Points, in no order, along strands that fork and pass close to each other.
Two points are linked if the straight distance between their rows is under 65.4. Some points are linked to none.
Q_497: 0,-21,-3,-3,-2,-4,4,23,-15,19,0,7,-19,35,-22,-6,0,-16,-20,44,31,-1,21,-24,16,19,22,29,20,-17
Q_780: -6,-15,-2,-13,-1,-6,0,22,-26,5,5,11,-10,31,-2,-17,15,-13,-12,38,21,-16,0,-16,23,23,7,24,9,-13
Q_627: 18,-11,27,8,15,16,-11,-17,8,-17,-10,-8,24,-9,12,5,-11,-17,-1,5,-26,16,-14,-13,-35,-42,-51,-4,-10,13
Q_720: 7,-15,4,2,11,-3,-2,17,-19,8,-3,24,3,30,7,-9,12,-12,-7,37,28,-25,2,-6,23,-4,12,37,2,0
Q_34: 0,10,-23,-27,8,-10,1,-7,-1,-51,44,1,-22,3,18,-19,15,17,-25,-14,-7,23,-16,12,18,-2,-15,-18,-13,5
Q_693: 28,10,-3,4,0,29,-4,-19,2,22,-28,14,5,50,-13,0,-30,18,-6,-4,3,-49,2,29,7,-2,3,-26,15,1
Q_178: -32,-11,-8,36,-28,5,29,9,2,20,-7,-17,-5,-5,-17,32,7,-9,32,2,-2,-15,14,-3,37,20,33,30,-2,-11
Q_384: -13,9,2,-10,11,23,-10,-9,-1,-8,17,-3,19,5,13,-9,-2,-1,-10,-10,-13,-8,-26,-1,-20,-8,-30,-23,-12,-4
Q_169: -28,0,-2,11,-11,20,3,-3,-8,6,18,-10,8,-9,2,6,14,4,10,-10,-14,-24,-17,4,-1,19,5,-25,-3,-21
Q_147: -28,-19,-16,19,-1,1,14,20,12,-22,31,0,8,-53,-2,15,5,-1,33,-8,-34,25,8,-6,-2,-23,-19,12,-29,-11
Q_972: -26,0,-18,-5,-8,16,19,14,-13,-26,22,-9,-6,12,10,-11,13,18,-10,13,-12,-12,-19,7,36,14,-7,10,-9,-21
Q_678: -10,-20,19,34,15,30,7,-22,-1,3,9,-24,16,-34,0,10,16,-8,15,-4,-43,-16,-20,14,-31,-4,-27,-32,-20,9
Q_164: -13,7,8,15,-9,-14,1,21,0,-3,-17,18,10,-26,7,19,5,-26,26,9,18,9,11,-16,5,-17,-3,48,-9,7
Q_467: 14,2,3,10,9,-8,-12,14,1,32,-34,29,20,25,-7,-3,-20,-15,-5,28,27,-24,8,-13,-7,-23,13,28,2,6
Q_528: 16,10,18,-28,-8,-17,-24,0,8,17,-14,18,-7,-18,-1,2,-11,-5,-1,-36,25,26,14,-14,-27,4,10,-23,22,-2
Q_189: -5,4,2,1,-1,8,-26,-5,15,-4,-24,-8,24,-15,-12,8,-44,2,12,-16,-23,21,6,-6,-66,-25,-30,-8,-7,-21
Q_688: -2,10,-18,-29,9,2,-4,36,-9,-5,-9,22,-5,22,4,-20,-2,6,-6,23,13,8,9,-16,10,-12,-18,28,7,-26
Q_179: 24,16,-6,-19,14,15,-20,-32,-20,-7,15,1,6,36,11,-19,6,15,-26,-12,9,-29,-19,20,-5,21,-23,-44,1,14
Q_919: 3,-9,14,-5,-3,-13,-5,-14,-17,-2,20,2,1,21,16,-14,28,3,-19,14,12,-22,-19,2,28,28,7,-7,0,22
Q_569: -6,-5,-15,-4,-11,9,27,8,2,-8,11,-19,-41,11,-9,10,-1,19,-9,2,7,14,11,-5,44,29,22,6,16,-23
Q_651: -18,-20,11,-10,7,-5,-5,5,14,-30,51,-1,-2,-32,6,-5,28,-19,8,-3,-27,28,-11,-14,-21,2,-15,-27,-32,2
Q_819: 9,9,23,4,-4,-18,-16,-8,14,32,-43,13,19,-13,-1,10,-28,-13,15,-16,15,3,18,-14,-22,-21,13,9,17,11
Q_665: -8,-30,15,31,3,9,-9,-4,10,9,9,-14,14,-55,-20,21,11,-13,40,-6,-28,14,12,9,-51,-1,-34,-36,-30,12
Q_570: 4,6,2,-9,22,-20,-3,4,-7,-33,13,10,5,-4,28,-15,31,-4,-8,20,-2,5,-19,-2,22,-23,-24,36,-19,37
Q_117: -29,12,3,10,3,26,-5,10,6,5,-15,2,36,12,4,-1,-13,-10,3,7,-12,-16,-17,-11,-20,-22,-18,17,-17,-24
Q_129: 49,3,30,-15,20,5,-21,-37,-15,3,-13,-2,15,14,11,-13,8,-9,-10,2,-2,-1,-17,-14,-32,-17,-33,-29,-3,16
Q_566: 42,-1,-3,-12,16,-23,31,-5,-7,-15,4,-13,-51,20,-8,-20,13,17,-33,33,19,24,27,6,58,31,18,29,14,23
Q_269: -42,5,-15,-4,-16,6,10,36,-3,-1,-1,-9,4,-2,-10,0,7,-4,16,24,-7,4,8,-12,12,6,-8,35,-15,-38
Q_336: 47,-7,-10,4,2,-18,15,-12,-9,11,-1,29,-9,31,2,-2,-6,13,-11,4,30,-23,9,6,34,2,16,1,26,38
Q_549: -13,-15,15,-13,8,-2,-8,-6,-3,-22,42,1,7,-14,21,-17,37,-19,-8,3,-15,21,-22,-15,-7,9,-21,-21,-23,16
Q_645: 0,6,-15,-26,-7,-15,2,27,16,12,-25,13,-15,4,2,1,-28,5,-4,-15,18,27,17,-22,3,-5,15,15,29,-9
Q_352: -22,3,-8,-7,-8,2,28,6,9,-27,23,-29,-32,-21,-7,-5,13,9,-1,10,-5,34,12,-7,24,29,13,-1,-18,-43
Q_18: 31,4,18,-5,0,-2,-10,-16,17,0,3,6,-21,-32,9,13,-3,13,1,-44,1,16,2,12,-11,-6,7,-38,30,12
Q_82: -27,3,-9,3,-10,5,22,28,-4,-20,7,-7,-12,-16,-1,4,17,12,15,21,-16,13,5,0,30,-7,-8,47,-15,-22
Q_92: -12,7,-13,12,-7,11,19,5,-4,-4,-2,8,3,17,12,10,-6,18,-1,0,-3,-23,-9,14,31,-14,1,16,4,-1
Q_329: 23,-7,13,-7,17,-12,28,24,-5,-2,-13,-6,-47,7,-11,0,10,-8,-5,35,23,36,42,-23,37,18,15,57,10,7
Q_708: -27,1,-7,16,-2,12,-15,-4,-6,20,-14,-31,26,-37,-35,10,-19,5,29,-20,-34,0,6,20,-75,3,-10,-34,-9,-23
Q_136: -10,-7,21,30,5,34,-10,-20,2,10,-8,-20,28,-7,0,10,7,-24,18,3,-33,-12,-22,2,-43,-14,-31,-18,-14,-3
Q_682: 12,3,-9,-25,-3,-15,13,-8,5,-40,33,-7,-25,4,16,-15,13,18,-21,-4,-2,24,-9,9,33,13,9,-15,-3,1
Q_835: -22,6,-9,-18,3,-6,11,10,1,-46,34,-9,-15,-16,7,-22,32,3,-10,14,-18,36,-9,-5,17,4,-16,8,-26,-14
Q_413: -7,-29,12,33,13,10,16,-11,9,-13,28,-13,11,-33,10,9,14,-4,8,-5,-41,-8,-22,14,-13,-12,-18,-15,-30,24
Q_330: 11,1,-30,-27,2,11,8,18,-8,-5,7,8,-37,40,-7,-10,-19,21,-29,8,20,14,19,-2,28,27,7,4,28,-27
Q_343: 5,6,-21,10,-5,-7,38,-8,0,-30,15,-19,-33,13,4,1,9,35,-14,8,-8,4,-2,26,65,7,16,35,3,17
Q_86: 4,21,-2,-28,22,31,-19,-8,-9,-7,7,-6,10,24,13,-10,-16,4,-19,-14,1,-3,-19,4,-28,-3,-41,-33,-7,-18
Q_600: -23,15,-20,-18,-2,-22,-3,39,18,7,-22,14,-6,-2,-10,2,-26,0,2,1,18,29,26,-23,-5,-2,7,36,20,-13
Q_762: 44,-4,25,2,19,-3,-12,-49,-2,-15,7,-13,-3,0,16,-5,10,-2,-14,-14,-20,-1,-18,22,-20,-13,-34,-39,0,48
Q_578: -5,-18,-1,11,-19,-16,20,-1,19,-28,38,1,-15,-53,2,11,21,-11,28,-1,-23,42,7,-7,8,4,9,-10,-31,-5
Q_795: 17,3,21,-12,-8,-22,-18,-1,-3,28,-14,11,-4,-20,-2,3,13,-18,8,-22,26,14,14,-17,-15,20,21,-19,24,12
Q_331: 0,7,26,0,13,31,-28,-12,-10,25,-17,-5,29,33,-3,-16,3,-14,-6,18,4,-29,-26,-7,-32,3,-19,-15,-7,-12
Q_914: 32,10,-4,-22,29,-13,-10,-24,-3,-27,23,3,18,5,23,-20,10,-3,-23,-9,-7,6,-19,-2,-8,-30,-44,-18,-16,36
Q_829: 21,-23,37,17,19,-20,-16,-25,0,-21,22,2,8,-24,22,0,24,-17,-4,-5,-8,0,-19,9,-10,-11,-4,-12,-18,56
Q_713: 13,14,1,-18,3,3,-15,-4,12,14,-28,9,19,8,6,1,-40,10,-4,-17,7,2,5,2,-22,-25,-6,-5,16,-15
Q_979: 12,-1,5,-16,4,-34,8,-6,1,-33,18,-15,-24,-1,15,-24,33,4,-18,29,7,33,0,-4,44,15,10,26,-16,10
Q_526: -39,-12,-10,5,7,23,14,-2,-8,-17,46,-14,16,-17,9,-10,26,-3,1,-1,-36,-1,-33,-1,-8,5,-15,-22,-28,-10
Q_892: -10,22,-28,-32,14,13,-2,20,-4,-37,17,9,-11,10,16,-12,-1,21,-13,-5,5,8,-5,0,15,-15,-35,11,-1,-18
Q_409: 28,-5,-6,-15,12,-18,-14,-22,-22,-8,23,5,7,23,14,-26,25,-2,-26,6,13,-20,-18,9,22,15,-3,-14,-1,35
Q_999: 4,3,-21,-36,8,0,-1,35,-5,-4,9,9,-22,26,2,-15,-11,12,-16,9,22,22,15,-15,14,4,-4,20,19,-31
Q_624: 13,8,1,18,-2,24,-9,-2,17,33,-38,16,10,39,-16,8,-37,12,-5,2,5,-44,0,15,2,-17,19,3,16,1
Q_900: -13,-6,-19,-2,-18,10,19,20,5,10,-6,-8,-28,19,-11,10,-15,14,-5,-5,12,6,14,-7,24,20,30,7,25,-18
Q_941: -49,-2,-22,14,-24,4,-5,21,2,45,-21,-10,7,20,-37,15,-21,1,17,2,-4,-33,9,10,-19,23,45,-4,-2,-27
Q_676: -13,-5,-2,-12,-14,-21,-15,24,-2,33,-17,12,2,11,-13,-4,-13,-20,1,14,32,-4,17,-20,-13,15,23,12,14,-13
Q_289: -24,14,10,15,-4,24,-25,-13,-1,28,-38,-26,31,14,-29,-2,-16,4,10,-2,-26,-23,-14,14,-59,-3,-2,-11,-13,-30
Q_591: 27,12,-19,-14,21,-23,-4,-23,-5,-35,21,2,9,12,23,-27,20,-1,-26,-1,-4,-5,-24,13,17,-25,-27,2,-16,51
Q_704: -54,6,-28,-8,-13,11,-2,33,1,5,0,-6,20,7,-14,-6,-14,0,6,10,-1,-14,1,-9,-10,6,3,14,-11,-42
Q_738: -15,0,-7,18,-6,-1,35,8,4,-32,9,-10,-20,-24,14,9,18,16,11,8,-18,16,2,8,41,-7,6,39,-14,-3
Q_934: 46,4,-2,-15,4,-22,5,-22,0,1,3,23,-11,5,20,0,-3,10,-10,-23,25,-2,7,4,25,-2,10,-9,28,35
Q_501: 18,5,27,14,5,-1,-21,-8,-5,29,-37,14,29,13,8,9,-9,-27,10,17,21,-23,-3,-4,-15,-21,8,27,-7,7
Q_24: -24,-5,-10,-5,-4,-4,-25,25,-1,38,-22,16,11,30,-24,-5,-22,-13,-9,22,19,-23,8,-12,-22,9,27,6,4,-21
Q_183: -19,-13,5,25,-18,6,7,-2,-10,20,6,0,1,21,-6,11,16,-7,4,14,9,-34,-3,7,28,30,31,6,2,-9
Q_250: 18,5,11,2,15,-16,35,-10,14,-24,8,-25,-53,0,-2,-13,15,14,-20,27,9,35,24,5,59,29,21,35,-7,14
Q_784: -8,-20,1,4,-17,-7,2,4,17,-19,46,-5,-4,-50,-5,6,25,-16,30,-5,-17,36,8,-3,-19,10,0,-29,-30,-6
Q_585: 19,6,-27,4,-6,-3,30,1,-1,-16,1,10,-33,23,3,-4,-2,22,-19,11,7,-4,11,22,60,3,7,27,24,21
Q_458: 23,-15,33,21,15,-5,-12,-34,7,-17,15,-11,-8,-21,18,11,20,0,-6,-14,-26,-5,-18,29,-18,-9,-15,-33,-2,50
Q_254: -12,-4,6,1,4,11,-4,0,8,-11,16,3,12,-25,11,3,-5,0,2,-10,-16,6,-11,-7,-19,-12,-21,-19,-11,-9
Q_673: -5,14,9,-26,2,4,-33,6,-5,19,-9,5,21,3,-4,-10,-8,-8,-7,-7,16,3,-2,-11,-41,11,-9,-22,3,-27
Q_503: 9,5,13,-15,2,-23,2,12,-8,-22,12,18,-7,-14,20,-9,32,-14,2,23,10,20,-4,-22,25,-6,-14,32,-10,10
Q_279: -26,-7,-25,33,-18,10,23,4,0,22,-3,-11,13,-18,-13,28,-3,9,28,-13,-16,-22,7,8,21,0,24,10,3,-19
Q_74: -7,-6,-25,15,-6,13,23,4,14,-16,19,-5,0,-29,5,14,-7,22,10,-34,-31,1,-4,13,15,-16,-2,-11,2,-15
Q_451: 10,-3,0,-3,16,8,-1,1,-21,9,-4,25,17,48,12,-17,8,-5,-13,37,21,-45,-15,2,23,-7,-7,17,0,10
Q_768: -3,6,12,13,-11,-23,-10,13,9,25,-32,20,19,-16,2,16,-16,-25,18,3,25,2,15,-20,-11,-16,17,40,-5,10
Q_374: 10,-12,-19,-17,7,6,14,22,-21,5,0,2,-38,38,-30,-11,-10,3,-29,36,23,18,31,-19,21,24,13,21,28,-20
Q_747: -7,-6,23,17,-23,-16,-11,-7,7,8,14,9,-2,-50,-5,25,21,-30,36,-12,5,19,7,-6,-16,9,11,-12,-13,15
Q_60: 3,-15,16,30,0,8,9,-23,-2,-4,20,-13,-5,-34,4,18,28,12,7,-25,-28,-16,-15,33,-5,11,9,-46,3,18
Q_249: -5,6,-11,-8,-6,20,-8,6,-10,13,3,13,-1,30,-3,-3,-16,13,-8,-4,10,-27,0,10,3,21,10,-19,19,-23
Q_981: -1,8,12,-3,-19,-26,-18,7,5,48,-37,9,-7,-6,-16,10,-5,-20,16,-16,29,1,26,-16,-30,22,38,-11,23,12
Q_886: -21,10,9,7,5,23,-20,-7,-7,10,-9,-13,12,-15,-16,3,-12,3,13,-23,-17,-3,-3,12,-61,7,-12,-38,1,-24
Q_949: 1,9,21,-19,10,23,-34,-6,-17,24,-21,1,17,23,-5,-14,-7,-9,-9,6,13,-15,-11,-4,-44,18,-12,-29,4,-25
Q_776: 3,2,3,2,-16,1,4,-5,19,15,-9,1,-23,-30,-6,19,-2,11,15,-55,-3,19,11,6,-12,15,26,-33,30,3
Q_672: -28,-6,-14,40,-25,2,18,-5,-7,31,-1,-20,17,-35,-24,32,1,-1,47,-19,-18,-19,16,5,-1,2,28,4,-1,-10
Q_411: -2,5,9,4,-3,-10,40,-6,7,-25,11,-27,-44,-19,-2,1,21,3,-4,19,10,36,13,-5,46,24,21,29,-21,-3
Q_328: 11,-26,18,18,8,15,-6,-7,18,-9,-1,-13,-5,-43,-9,17,-14,9,17,-27,-38,19,6,15,-46,-11,-32,-45,-1,-1
Q_71: -15,12,-9,14,-8,2,5,13,22,7,-26,13,15,-10,3,11,-31,9,12,-16,1,-3,6,0,0,-29,6,24,11,-13
Q_865: 13,-9,-7,4,12,-6,-1,32,-3,30,-31,37,0,39,-15,7,-20,-7,-3,24,22,-20,18,-8,9,-31,29,44,19,11
Q_958: 19,-4,16,-5,24,4,-10,-27,0,-22,10,2,17,-3,25,-2,-4,-11,-14,-3,-17,5,-21,-3,-17,-34,-48,-11,-14,32
Q_800: 42,7,3,-8,6,-33,3,-29,4,-21,11,17,-7,-9,27,-3,5,11,-15,-15,5,2,-2,11,25,-17,1,-5,6,39
Q_120: -26,10,-10,-12,-19,-27,-12,14,18,47,-34,-5,-5,9,-33,14,-23,-8,7,-21,12,1,23,-5,-40,30,46,-11,21,14
Q_219: -13,-25,3,33,4,8,-12,-3,-1,15,-6,-33,20,-59,-39,14,-5,-2,51,-10,-32,11,19,20,-69,5,-22,-47,-13,-10
Q_966: 3,-3,20,11,1,-16,25,5,-3,-19,4,-6,-33,-16,11,6,27,-9,5,26,17,24,13,-8,41,21,20,51,-14,7
Q_574: -24,14,-9,10,-3,24,3,16,7,12,-24,8,29,19,-4,2,-22,5,0,8,-5,-36,-13,6,0,-27,-6,24,-10,-19
Q_619: -12,-9,8,7,-16,-5,6,-6,-12,-2,18,-10,-5,5,9,1,25,-5,-12,13,4,-16,-14,1,33,30,14,-7,-3,-5
Q_38: -14,1,-21,-9,4,12,20,7,-15,-28,19,-13,-19,37,1,-18,17,25,-27,29,-3,-14,-7,13,52,22,-8,20,-4,-5
Q_973: -34,0,-21,0,-15,18,-4,18,-5,28,-1,-4,2,21,-19,12,-17,14,1,-6,6,-23,6,9,-4,27,32,-11,10,-38
Q_968: -27,6,-16,9,-13,-6,17,20,18,-4,-8,-2,8,-32,1,21,-19,5,25,-18,-10,21,13,-8,1,-20,-3,27,5,-10
Q_703: -6,-1,5,-7,-17,-21,4,15,1,6,-3,2,-17,-11,-2,5,11,-21,10,14,23,23,15,-28,11,17,14,27,6,-12
Q_485: -12,8,5,-1,-1,6,-29,9,5,34,-36,5,32,25,-20,-10,-24,-8,-3,16,6,-28,-5,-6,-33,-10,12,7,-10,-19
Q_662: 11,-3,7,-21,-2,-21,2,20,-4,3,1,13,-9,-5,13,-12,20,-10,-2,17,25,24,10,-26,19,3,3,29,3,-11
Q_808: 21,12,-20,-21,17,-10,5,6,-14,-18,7,17,7,28,22,-21,15,9,-23,13,19,-14,-9,0,25,-12,-23,18,5,17
Q_428: 18,5,5,-16,16,12,-9,-9,-21,12,4,15,25,40,13,-20,5,-9,-18,18,13,-36,-19,-7,1,4,-15,-7,-6,8
Q_391: -25,4,-7,-13,-23,-11,-8,25,-1,5,2,0,-3,-3,-6,3,-4,-15,8,2,20,10,10,-22,0,19,11,5,2,-26
Q_523: 12,-1,19,9,19,-13,0,-6,-10,-32,7,16,13,-17,29,4,13,-10,2,7,1,2,-17,-1,10,-32,-20,29,-18,38
Q_524: -36,-6,1,26,-17,8,-2,11,-3,40,-14,4,12,28,-24,17,-2,-14,17,20,9,-42,0,5,2,21,40,10,0,-15
Q_516: -15,-2,2,-4,1,-14,15,4,5,-55,37,-16,-18,-17,18,-18,41,4,-14,17,-26,39,-13,6,23,-2,1,20,-36,9
Q_874: 15,9,29,-11,17,20,-31,-20,-10,6,-9,-6,19,2,3,-9,-5,-18,-6,-4,-9,8,-19,-14,-50,-12,-39,-26,-7,-6
Q_767: -1,6,13,11,2,14,-13,-5,17,-8,-21,1,28,-19,3,7,-31,-7,10,-7,-19,15,0,-11,-39,-43,-38,4,-5,-9
Q_687: -21,7,-12,-24,-10,-2,10,20,0,-30,24,-5,-22,-9,1,-11,5,6,-2,8,3,32,0,-13,12,15,-5,8,-7,-39
Q_561: -4,-18,-1,23,4,-8,18,-11,8,-31,34,-10,7,-28,20,10,14,8,-3,-13,-36,-8,-20,23,14,-22,-5,-11,-18,28
Q_555: 17,5,-7,-37,2,-18,-8,16,10,20,-13,16,-14,2,0,-3,-19,3,-7,-32,26,35,18,-24,-5,2,21,-12,30,-5
Q_953: 42,-4,-16,-4,6,-16,29,0,-11,-15,-3,6,-44,34,-4,-6,4,19,-18,24,15,5,21,8,62,9,7,40,20,33
Q_729: -10,7,18,-18,6,7,-33,2,-4,5,-5,3,26,-13,-5,-11,-14,-15,-1,-11,0,11,-2,-19,-54,-7,-29,-23,-9,-19
Q_633: -18,1,-21,1,-17,-1,17,17,24,17,-19,-5,-21,-7,-10,22,-21,7,7,-30,3,15,17,-13,15,16,39,1,27,-4
Q_532: 4,9,-25,-25,9,-8,10,5,-12,-35,28,-18,-29,32,3,-36,24,24,-30,33,3,5,1,17,49,23,-12,25,-8,5
Q_785: 58,9,18,-7,22,-2,-15,-50,-16,-7,-3,-9,16,21,12,-15,2,-4,-19,-11,-6,-15,-18,7,-15,-18,-38,-26,-4,45
Q_64: 3,2,-11,15,-7,-17,17,-13,-3,-31,16,-6,-11,4,19,-5,24,16,-9,4,-4,-10,-16,24,53,5,16,17,-2,32
Q_841: -7,-26,23,29,-12,-5,-10,-1,5,10,17,-5,5,-59,-17,24,17,-29,53,-8,-9,11,7,9,-38,2,-12,-31,-21,17
Q_412: -29,-4,-28,11,-12,1,19,19,23,-11,16,-2,1,-52,-6,16,-6,4,31,-19,-22,34,14,-10,3,-20,-3,12,-12,-22
Q_272: -10,2,-16,-10,-3,8,29,3,1,-24,24,-27,-37,5,-6,-8,6,23,-15,17,5,20,8,7,45,34,12,4,-6,-31
Q_340: 36,14,-7,-36,17,-3,-12,1,-9,3,-6,19,19,20,12,-21,-15,6,-17,-3,25,-8,1,-12,-8,-22,-30,-6,9,-5
Q_372: 2,-5,9,21,-5,-8,13,-12,-1,-26,20,-3,0,-19,23,9,14,5,1,-6,-15,-8,-15,18,29,-17,10,7,-3,20
Q_366: -38,7,-9,4,-12,10,-8,20,2,6,-8,-1,29,-12,-11,3,-12,-8,16,-2,-11,-4,-4,-10,-30,-11,-16,9,-19,-26
Q_504: -11,-6,-2,12,-14,-10,34,2,12,-34,26,-17,-19,-45,7,12,26,2,22,7,-21,34,13,-5,31,-2,13,21,-29,-5
Q_684: -24,-9,3,29,-11,13,1,-3,-5,22,5,-12,25,-42,-20,24,0,-8,33,-14,-29,-19,4,10,-21,-5,2,-17,-11,-12
Q_53: 28,18,-3,-24,25,27,-19,-31,-20,-6,4,-5,13,42,11,-18,-5,0,-24,-7,-1,-20,-24,9,-25,3,-37,-34,-5,6
Q_748: 29,2,-14,-38,15,-10,-9,11,-15,11,1,25,4,23,8,-17,-8,0,-20,-3,36,3,8,-16,-4,2,-3,-9,21,-16
Q_927: -21,-12,-15,2,11,29,6,-11,-6,-15,42,-20,3,-19,7,-2,15,15,-3,-26,-36,-5,-26,18,-16,13,-7,-46,-18,-20
Q_675: 25,14,-3,-14,6,16,-10,-10,-1,-4,-18,11,15,21,16,-4,-23,6,-7,-6,13,-13,-4,-3,-8,-26,-24,-5,10,-3
Q_127: 23,4,3,-2,1,15,-10,-19,-6,16,-6,13,5,31,0,-1,-11,14,-14,-13,13,-34,-3,21,11,15,8,-31,28,3
Q_993: -23,-5,-11,12,5,13,7,18,9,-24,19,5,21,-33,9,5,-4,-2,12,-8,-28,11,-8,-6,-4,-29,-30,7,-18,-4
Q_906: 21,9,21,2,1,11,-14,-23,12,3,-17,-1,-13,-20,-3,9,-15,11,2,-41,-11,7,1,19,-33,-7,-3,-43,25,-1
Q_833: 5,0,26,-6,-17,-24,-12,-1,4,7,9,10,-6,-36,10,2,18,-25,14,-13,16,21,11,-20,-6,10,13,-14,4,9
Q_985: 1,12,5,29,0,26,-3,-9,8,24,-38,4,23,26,-12,15,-33,4,0,2,-6,-43,-8,14,-1,-29,10,18,-6,-10
Q_251: 22,5,-13,-18,7,-4,-11,-31,-20,-5,23,0,12,42,13,-32,14,12,-29,-3,7,-36,-19,21,17,23,-9,-31,1,29
Q_730: 11,4,35,28,2,24,-9,-30,-6,10,-25,-9,-6,-14,-13,0,20,6,6,-8,-7,-23,-6,27,-31,14,-1,-46,21,-1
Q_794: -44,-3,-19,5,1,22,21,8,-11,-18,30,-15,15,-4,9,-6,22,6,-4,11,-28,-11,-24,-2,16,5,-11,6,-20,-20
Q_375: 0,-1,18,20,3,-12,-1,8,4,-23,2,19,6,-35,25,16,11,-14,20,6,2,16,-8,-10,5,-28,-12,35,-14,22
Q_565: -4,2,-2,-29,12,-8,-13,-15,0,-32,50,-4,-9,-8,15,-24,26,-1,-23,-10,-13,21,-26,5,-3,5,-11,-39,-17,11
Q_750: 38,9,-17,-13,10,-36,-3,-23,-2,-35,25,1,-5,6,18,-23,18,15,-20,-12,5,-2,-7,19,36,-17,-2,-1,-2,52
Q_744: -10,-1,-15,14,1,-7,8,24,20,35,-44,20,-4,34,-27,12,-38,-3,2,9,15,-17,18,-4,-1,-22,37,36,17,9
Q_562: 24,-7,34,-3,17,-15,-18,-28,-12,-6,18,7,12,-13,25,-10,32,-23,-9,1,1,-3,-20,-3,-9,-2,-14,-25,-12,39
Q_681: -21,5,-14,0,-8,-10,-8,16,17,37,-38,5,0,22,-24,10,-43,9,-3,-17,7,-7,16,5,-28,9,43,-5,27,-1
Q_326: -6,-10,9,25,-11,-6,29,6,-1,5,-3,-16,-30,-1,-3,19,16,-13,10,21,21,9,17,-15,44,28,34,41,2,7
Q_285: 40,13,-2,-16,13,-1,-8,-21,8,-23,7,9,-5,-4,17,-3,-20,14,-16,-30,-3,6,-3,11,-7,-33,-36,-21,17,15
Q_302: -14,9,-10,0,-3,9,0,8,15,8,-15,6,8,-8,0,5,-31,14,9,-30,-1,2,4,4,-18,-14,-3,-4,15,-19
Q_660: -17,6,13,24,-19,3,-9,-4,4,29,-24,-4,21,-21,-16,19,-8,-16,26,-9,-5,-16,3,8,-30,-5,6,-3,-2,-4
Q_452: -14,-10,-3,32,-22,2,27,13,0,23,-20,-7,-15,11,-14,32,-2,-16,17,10,16,-8,15,-8,31,14,43,32,9,6
Q_432: 43,-10,-27,-30,15,-4,0,17,-17,12,0,38,-9,46,-8,-16,-13,9,-23,7,38,-7,21,-6,8,4,8,-8,32,-4
Q_377: -34,14,8,16,-20,-14,-19,-3,3,41,-31,-17,26,-21,-32,11,-13,-11,28,-3,-9,-13,6,16,-58,10,11,-13,-6,-5
Q_40: 33,8,14,-15,10,15,-20,-24,-17,22,-19,6,29,47,2,-19,-1,-5,-18,15,15,-32,-14,-1,-17,-3,-11,-16,4,2
Q_45: -18,4,-9,25,-23,-9,33,15,11,-7,-11,-14,-19,-30,-4,30,2,-5,36,-1,9,30,22,-13,28,4,23,46,-10,-1
Q_449: -35,8,0,14,-18,-14,-15,7,9,53,-34,-4,20,8,-37,15,-24,-6,19,2,1,-33,7,12,-39,13,39,-3,-4,-5
Q_453: -28,3,-12,7,-28,-2,12,8,19,29,-13,-11,-13,-30,-19,24,-10,3,28,-43,-2,14,17,0,-10,20,41,-17,22,0
Q_56: -17,20,-22,-26,9,14,0,26,0,-12,-1,12,5,6,13,-13,-9,4,-10,6,3,3,-3,-11,-1,-22,-29,19,-1,-25
Q_468: 19,-8,31,18,7,19,-17,-22,4,-10,-25,-15,-13,-26,-11,10,-4,11,9,-21,-22,16,2,20,-55,-8,-32,-50,19,-2
Q_836: -4,3,26,21,-2,10,-6,-18,-4,12,-2,2,21,-5,13,6,6,-9,4,0,-6,-31,-23,1,1,-8,0,3,-10,11
Q_712: 2,-16,13,16,7,16,-9,-10,15,0,-19,-22,16,-28,-17,19,-34,7,13,-20,-41,23,6,9,-60,-27,-37,-25,1,-16
Q_72: 1,-12,13,-8,-1,-27,2,-12,1,-45,37,-15,-15,-14,16,-21,45,-9,-10,21,-4,29,-13,2,26,7,11,10,-29,22
Q_805: -19,-5,13,27,1,32,-14,-19,5,19,-29,-31,37,-6,-17,7,-15,-11,23,5,-37,-15,-15,3,-54,-19,-21,-8,-19,-15
Q_98: 26,5,33,6,-5,-11,-29,-20,3,31,-51,9,23,3,-7,5,-19,-14,7,3,10,-5,8,-8,-34,-27,3,5,6,3
Q_727: 24,-7,-19,-24,-2,6,10,2,-10,3,16,4,-40,34,-3,-6,-16,15,-25,-11,22,16,13,-3,25,39,20,-22,36,-9
Q_615: 5,15,14,7,-3,16,-34,-15,9,28,-49,-9,24,28,-20,-6,-36,2,-2,11,-15,-18,-12,3,-42,-15,1,0,-12,-23
Q_533: 25,-2,-11,-22,-4,-14,6,-12,-4,-15,20,5,-25,22,8,-10,8,18,-23,-5,15,4,5,4,42,32,15,-9,18,5
Q_924: 8,4,-7,-34,10,-23,5,8,-17,-32,24,-5,-17,11,19,-36,31,8,-24,26,6,20,-8,-9,39,7,-19,20,-9,5
Q_192: 31,-14,-3,9,-7,-9,23,8,2,18,-21,19,-27,22,1,21,-7,-4,-1,2,27,0,21,-15,37,1,40,24,27,28
Q_751: -4,3,-15,4,-5,-3,2,22,21,35,-35,15,-9,22,-18,11,-42,9,-5,-9,11,-15,19,-3,2,-5,37,11,29,5
Q_3: 55,-11,-24,-11,8,-10,13,-2,-20,14,1,39,-2,53,-6,-12,-7,9,-20,12,31,-26,18,1,19,8,10,-4,33,23

A fork is a point with three links. Follow the links from the first point to the second and name the forks in between, in order.
Q_451; Q_738 -> Q_330
Q_886; Q_98 -> Q_795
Q_249; Q_713 -> Q_941

Follow the links from the first point to the second, and from the first to the third. Name the last point that the two ways share.
Q_412; Q_178; Q_117 -> Q_941
Q_129; Q_784; Q_892 -> Q_330
Q_672; Q_704; Q_179 -> Q_941
Q_451; Q_533; Q_56 -> Q_330

A fork is a point with three links, a tip a point with one. Leave the first point through the second and follow the links. Name the first fork or tip that comes.
Q_729; Q_673 -> Q_330
Q_497; Q_780 -> Q_562
Q_900; Q_569 -> Q_927
Q_164; Q_768 -> Q_795
Q_64; Q_343 -> Q_941
